Points, in no order, along strands that fork, close into loops and pass close to each other.
Points whose rows are less than 65.3 apart are linked; no others are. Some points are linked to none.
q_868: [ 26  16 -24  39  -5  15  -3  -5  48 -19  -8  32  35 -15 -27   1  -9  -9
 -16  -7   4  -4  -3]
q_115: [ 12  25  25  22 -14  -2  -6  12 -11  19  -1  -6  21 -54  18 -25  11   4
   8   5 -17 -10   6]
q_464: [-23  12  15 -31  15 -27  -2  -3  -7  -1  13 -37  -7  10  17   9  -3  10
 -16  20  17   2  28]
q_121: [ 13  10 -27  18 -16  47 -11  -8  14   7 -15  -5  19   9 -21  17   7  25
 -12  17  -6  -9  12]
q_371: [ 34 -36 -25 -29  20  30  -1   0  28 -33  25  -3 -43  42   1  14 -50   6
 -42  19  31  35   2]
q_817: [ -6  -3 -18   9 -13   5 -12 -21  20  12   1  43  42  19  -6 -17  -1 -25
 -17   1   6 -16   1]
q_601: [ -1  -4  20  24 -18 -14 -18   1  -7  50  -2  33  11 -19  26 -53  19 -29
  14  -7 -12 -14 -20]
q_256: [-15   0  12 -27  28 -18  -3   5  -4 -17   8 -54 -22  30   5  29  -7  10
 -19   7  10   7  21]
q_480: [-46  27  27 -14  -5 -32   7  10 -12  40  12 -15  -7 -19  25  -2  47  22
  20  -1 -18   6 -22]
q_161: [ 39   6  13  42 -12 -11  -6 -12   9   9 -23  41  -6 -22   7 -37 -12 -32
   6 -11   3 -11 -16]
q_222: [ 31 -17   2  30  -8  10   0   6   1 -25 -44  20 -11 -25   2  -3   0 -13
  21   1 -28  -5  -9]
q_896: [-29  25  10 -33  -5 -20   5   9  -3   6 -24   2   1 -24  32 -22  31  22
   1  13 -18  -7 -14]
q_853: [ -1  15  33  24  -6   3  12  25 -20  73  18  -6 -28 -17  22   3  31   8
  44 -10 -17  -6   0]
q_272: [-19  11  15   7  13  -2  18  21 -14  18   0 -38 -30 -14  -6  11  22  14
  39 -42  -8   5   1]
q_623: [  6   7 -22   6  -1   1   0 -30   6  12  16  33  26  24 -19 -20 -16 -15
 -13   3  32  -4   2]
q_32: [  4   5 -38 -25  13  10 -10  -2  20 -12   7  10   8  27  -6   9 -31  -7
 -25  17  26   5  17]
q_794: [  8  11  -8 -12 -12  14 -23  -3 -13   2 -36  29  12   0   8   3  14 -11
  -6  23 -13 -15 -22]
q_718: [-25 -14 -25 -50  15  -1 -15  22  17 -36   6   3 -26  30  10  25 -25 -15
 -20   3  19  12  17]
q_886: [-14   8  18  12  -3   6  -6   8 -18  74  23  -7  30  -8   6 -11  33  -2
  17  -4 -17  -5  -8]
q_475: [ -5 -20 -36 -63  19  -5  -9  27   1 -52   8   1 -22  25  17  20 -25  -9
 -17 -15  18  13   1]
q_693: [-22  -3   9 -13   3 -15  12  -9 -31   5 -14  13 -12   2  -5  -6  19  -7
  31  -1  -4   6 -25]
q_193: [ 17 -21  10  13   3  10  22   8 -17 -19 -27 -20 -15 -18  -7  -8   2   6
  33 -32 -24   6  -4]
q_698: [-26 -39   3 -11   3  -9   1 -13  -4 -32  18 -30 -40  57 -11  51   1  18
 -13   1  -2   3  10]
q_957: [ -2   4 -23  -4   9   5  -7 -22  22  22  21  14  19  40  -4  -8 -25 -10
 -29  19  27   6  16]
q_227: [  4  -1  12  14  -3   4  13   8  -3 -25   5 -21  25 -36 -16  -5  -1  15
  10  -5 -14  -5  23]
q_275: [ 13   0  14  35 -15  -5 -10  -4  -1  24 -20  43  12 -16  10 -33   5 -34
   9  -7  -9 -12 -17]
q_566: [ -4 -13  11  -8  13 -10  16   3   1 -28  24 -38  19 -24 -10  -2 -15  10
  -3   1  -1  10  31]
q_433: [-26   7  -8 -11  -5   4 -10  -6  -1  10  -6 -15 -18  38 -18  54  27  13
   8   5  -6  -6   0]
q_341: [-18  19  11   5  -1 -11  11  -6 -13  13  49 -26   5 -17  -5 -17 -12   9
   1 -12  29  -4  27]
q_143: [ -8 -14 -35 -32   7  19 -15   2  26 -26  10   3 -25  39   4  26 -33  -3
 -29  13  26   9  20]
q_136: [  3  13 -40  -5  12  28 -11   8  22 -19 -27   6  18 -11 -18  16 -16  -4
  -2   3   4   1   2]
q_911: [  4   7  12   8 -14  13   7   1 -20  24 -19 -12 -25   9 -13  17  21  16
  29  -4 -10  -7  -3]
q_972: [  3  18  24  14  -6   4   7  14 -15   0   9 -25  24 -55   1 -14   8  14
   8   4 -12  -8  19]
q_743: [ -4  -5  30  18 -15 -13  -8   8 -17  66   3  23 -13 -17  36 -42  26  -7
  32   4 -23 -11 -18]
q_473: [-30   0 -10 -21   4  -2  -5   2   9 -12  -9  -2  16   5   4  14   2  -1
  -6  17  -8  -3  18]
q_124: [ -3  18   0  22  -2  -5   1  -9  17   1  32  12  33 -34 -16 -26 -19 -13
   0 -12  15  -7   7]
q_191: [-30  -7  25  -8  -2 -20  26  16 -15 -12  -1 -12  -8 -39  11 -16  26  19
  34  -6 -25   3 -10]
q_982: [ 27  19  20  57  -9 -11  -8   3  16  22  20  25  40 -52  -6 -23  -3 -29
 -14 -18   7  -3 -21]
q_795: [ 45   7  29  47  -5 -21   3  11   1 -14  -7   7 -12 -60  11 -37 -18 -10
  15 -14  -5 -10  -7]
q_150: [ -7 -17 -21   8  11  21  -4 -18  46  19  19   9  -9  51   0  -1 -27  -2
 -33  34  23  24  24]
q_875: [ 19 -20   7 -13  11  -2  11  -4  14 -42  21 -24  18  -1  -7  -6 -34   7
 -20  16   4   5  35]
q_144: [  6 -40 -12 -28  30  19  -8  10  10 -28  17 -19 -52  51   9  32 -37 -10
 -37   6  17  41   2]
q_312: [ -9 -12 -12 -33  23 -12  13   6 -16 -26  -2 -23 -11  17  -7   4 -11  -3
   8 -38  19  13 -12]
q_409: [-27  26  18   2   0 -15   6  -3 -29  37  40 -28   2  -9   7  -9  10  11
   4  -6  24  -2  13]
q_591: [ 16  19   9  43  -8 -13   0 -13  19   3  38  33  42 -35 -16 -30 -18 -19
 -10 -15  16  -9 -10]
q_821: [ 22   9 -41   9   8  24 -11   5  40 -37 -14  23  29 -17 -21  19 -20  -5
 -19  -1   2  -6  -2]
q_704: [ 26 -22 -12 -25  13  11  14  -1 -29 -31 -12 -28   0  14  -9  -1 -20   8
   5 -45  10   6 -20]
q_425: [-14   9  -3   6   9   2   3 -18 -25  43   9   0  11  19 -17   2  10  -4
   5   4  12   7  -4]
q_159: [-16   3   5  -9   2  -5 -12 -13 -22  58  13 -10  13  42 -10  25  31   1
  -4  12  -7  -2  -5]
q_297: [-33   6  -6 -51   9 -27   3   8 -12 -26  -3   4 -12  22  21   9   9   0
 -11  -1  13   4  -6]
q_789: [-11  -4 -19 -57  16 -12   3  17 -15 -38  -9  -5 -14  18  10   9  -6  -5
  -6 -29  20   5 -11]
q_90: [-28 -12 -19 -12 -18   7 -15 -13  16  10   4  37  24  36   1   1   3 -19
 -12  10  -3 -18   6]
q_314: [-14   9  -4 -25 -18  -4 -23  -3  -5  19 -28  28  26   7  20 -13  23 -13
  -1  11 -11 -19 -17]
q_703: [ 61  -1  24  61  -8 -35   1  -1  15  -9 -19  32 -19 -39  12 -19 -17 -26
  -1  -7   2 -11  -4]
q_993: [  6 -38 -28 -17  31  15   3   4   8 -26  12 -39 -32  53  -6  34 -32  10
 -28 -11  16  32   1]
q_521: [-27  23  31  19  -1  -6  11  23 -14  48  22 -18 -27 -17   7  13  33   8
  46 -26 -10   6  -4]
q_992: [ 17   3  15  16 -11  15  -2   3 -15  50 -27   2 -28   8   2  11  20   4
  38  10 -26  -6  -6]
q_63: [ 23  -5 -16   1 -14  24 -21  -9 -23 -14 -34  23  10  -2  -8  21   6  -4
  -7  24 -14  -7 -23]
q_365: [ 16   8  20  -1 -14  -1 -11   1 -14  54 -31   8 -16   7  16   4  31   6
  25  24 -31  -4 -24]
q_391: [  8   2  11  14 -12 -11  -2 -10  -6 -31  -9  29  36 -27  -3 -14   3 -12
 -11  17  -8  -9   1]
q_883: [ 19  -3  -8   6  -8  -4  -7  -8   4 -46  -4  35  41  -9 -11   7 -11 -14
 -30  19   0 -11   0]
q_781: [ -4 -16  13  -7  32  -2  11   0   9  -5  21 -52 -26  32  -1  18 -22   4
 -26  15   9  35  31]
q_3: [-33  -1  14  -6   5 -10  17  10 -13  -5  11 -34 -16   0  -9  12  18  14
  28 -36  -8   3  13]
q_538: [ 20  16   1  38 -20   2 -17  -2  38  -5 -17  40  43 -27  -2  -6   5 -25
 -23  -7 -10 -12  -4]
q_507: [-41  25  21 -17  -9 -26   8  10  -3  32  -5   1  -7 -31  31 -31  31  17
  13   5 -13  -1 -22]
q_235: [  3  -7  12  -2 -10 -10   8   2  -1 -52 -22  16  25 -41   6 -13   7  -2
   1   7 -25 -10  -2]
q_141: [  4   7  32  15 -11 -16   1  16 -10  77   3   1 -36  -9  38 -17  31   5
  43   5 -29 -11  -6]
q_11: [ 30   3 -12  14  -6  18   9 -10   4 -29 -17   3   3 -10 -22 -11 -12   5
   9 -13   9  -9   1]
q_947: [-45  -4  25 -19  -1 -31  20   6 -15 -13   8 -23 -18  -2   5  14  33  20
  26 -15 -21   3  -4]
q_806: [-10 -14  -7  12  32   0  22  -6   7   4  32 -39 -10  22 -20   6 -17  10
 -12  -5  24  28  25]
q_776: [  0 -27 -25   6  30  13  17  -8  19 -17  24 -32 -29  50 -20   9 -19  24
 -13 -12  27  33  13]
q_549: [-12   4  -3   6 -13  20  10  -7  -8   0  -5 -21 -27  32 -22  29  19  26
  16 -19   6  -8  13]
q_483: [ 36 -15 -17  30 -15  27 -11  -8  -9 -28 -42  28  -8  -9 -13  14  -5 -11
  -2  11 -13  -6 -32]
q_252: [ 34  23  16  28  -3  -8   9   5  21 -19   1  10   6 -56  -9 -31 -23  -9
  10 -27   9  -9  -4]
q_641: [-19   5  -2  13   5  -6   8  -5   3  10  37  -1  26 -15 -10 -17 -14  -6
   0  -3  15   3  20]
q_321: [ 13  15  14  -2 -12  -4 -20   8   0  44 -44  11  -9 -11  34 -18  24   1
  13  25 -28 -10 -16]
q_373: [-33  -2   1 -34  -2 -21   3 -11 -24  -4 -10  22  -4  19   3  10  19  -9
  11   8  -1   2 -17]
q_146: [ -8  21   9 -20 -18  -8 -15   9   9  30 -39  18   9 -18  38 -28  28  -1
   4  15 -26 -18 -16]
q_91: [ 25 -15  13  42  -7  14  15  15   2 -15 -22   2 -13 -35  -4 -15  -2  -4
  30 -15 -26  -7   7]
q_343: [ 42 -22 -12 -29  11   6  12 -13  15 -50  26 -23   6  21 -14  -3 -45  19
 -26  -2  19   4  15]
q_380: [-27  -5  -8 -10 -19   9 -13 -21   0  14  10  -9  -6  51  -9  43  13  17
 -15  24  -2  -7  15]
q_878: [ 10  23  22  30 -11 -13 -13  11   2  14   4  10  43 -60  17 -30   4 -16
  -8  -1  -8 -11  -9]
q_959: [ -5   9   6   2  11  -6   6 -11 -39  30  -3   5   7  -3  -9  -8  13 -14
  18   4   2  10 -24]
q_516: [ 43 -37 -15 -33  13  11   9  -9  20 -49  25  -8 -20  39  -2   0 -53  16
 -37   8  26  18   7]
q_138: [ 15  -8 -21 -15  -9   6 -20  -8  -4 -31   0  36  30   7  -2  17 -18 -14
 -40  37   2  -5  -1]
q_33: [-15  -5  21   1  -4 -14  17   6 -15 -22 -16   6   9 -40   9 -20  18   4
  21   2 -26   0  -9]
q_854: [  2   2 -43 -15  13  33   1   9  16 -19 -18 -23  -6  13 -26  21 -13  11
   1 -15  15   8   0]
q_520: [-10  -8 -24 -14 -14  20 -19 -29  -7   6  14  -8 -25  57  -7  40   0  18
 -27  26  16  -8   3]
q_586: [ -2  -3 -29   2   0  31  12  -6   1 -14  -5 -25 -21  31 -31  25   4  26
   4 -15  14   0   7]

A piece is two or more points that can be reached from each other along the links. Count, over all rows, the pieces, the separate loops (a circle has one, a figure eight two, a Y none), the forks (points with three links) and the tips (points with one).
pieces => 4
loops => 0
forks => 4
tips => 12

A fork is a point with three links, a tip a point with one. Leave the first point through the second and follow the links. Name the first fork or tip that comes.
q_193 / q_91 => q_146
q_272 / q_3 => q_138
q_343 / q_516 => q_464
q_947 / q_3 => q_252
q_227 / q_972 => q_409
q_159 / q_425 => q_789

How many points has the smallest loop of links through each point below? Write 0 if it is on no loop.
q_549 => 0
q_789 => 0
q_343 => 0

Name the points in between on the shortest way along the links from the first point to the second, in order.
q_538 / q_549 => q_868 q_821 q_136 q_854 q_586
q_63 / q_433 => q_794 q_314 q_146 q_321 q_365 q_992 q_911 q_549
q_391 / q_743 => q_235 q_33 q_191 q_947 q_3 q_272 q_521 q_853 q_141
q_795 / q_521 => q_703 q_161 q_275 q_601 q_743 q_141 q_853
q_878 / q_409 => q_982 q_591 q_124 q_641 q_341
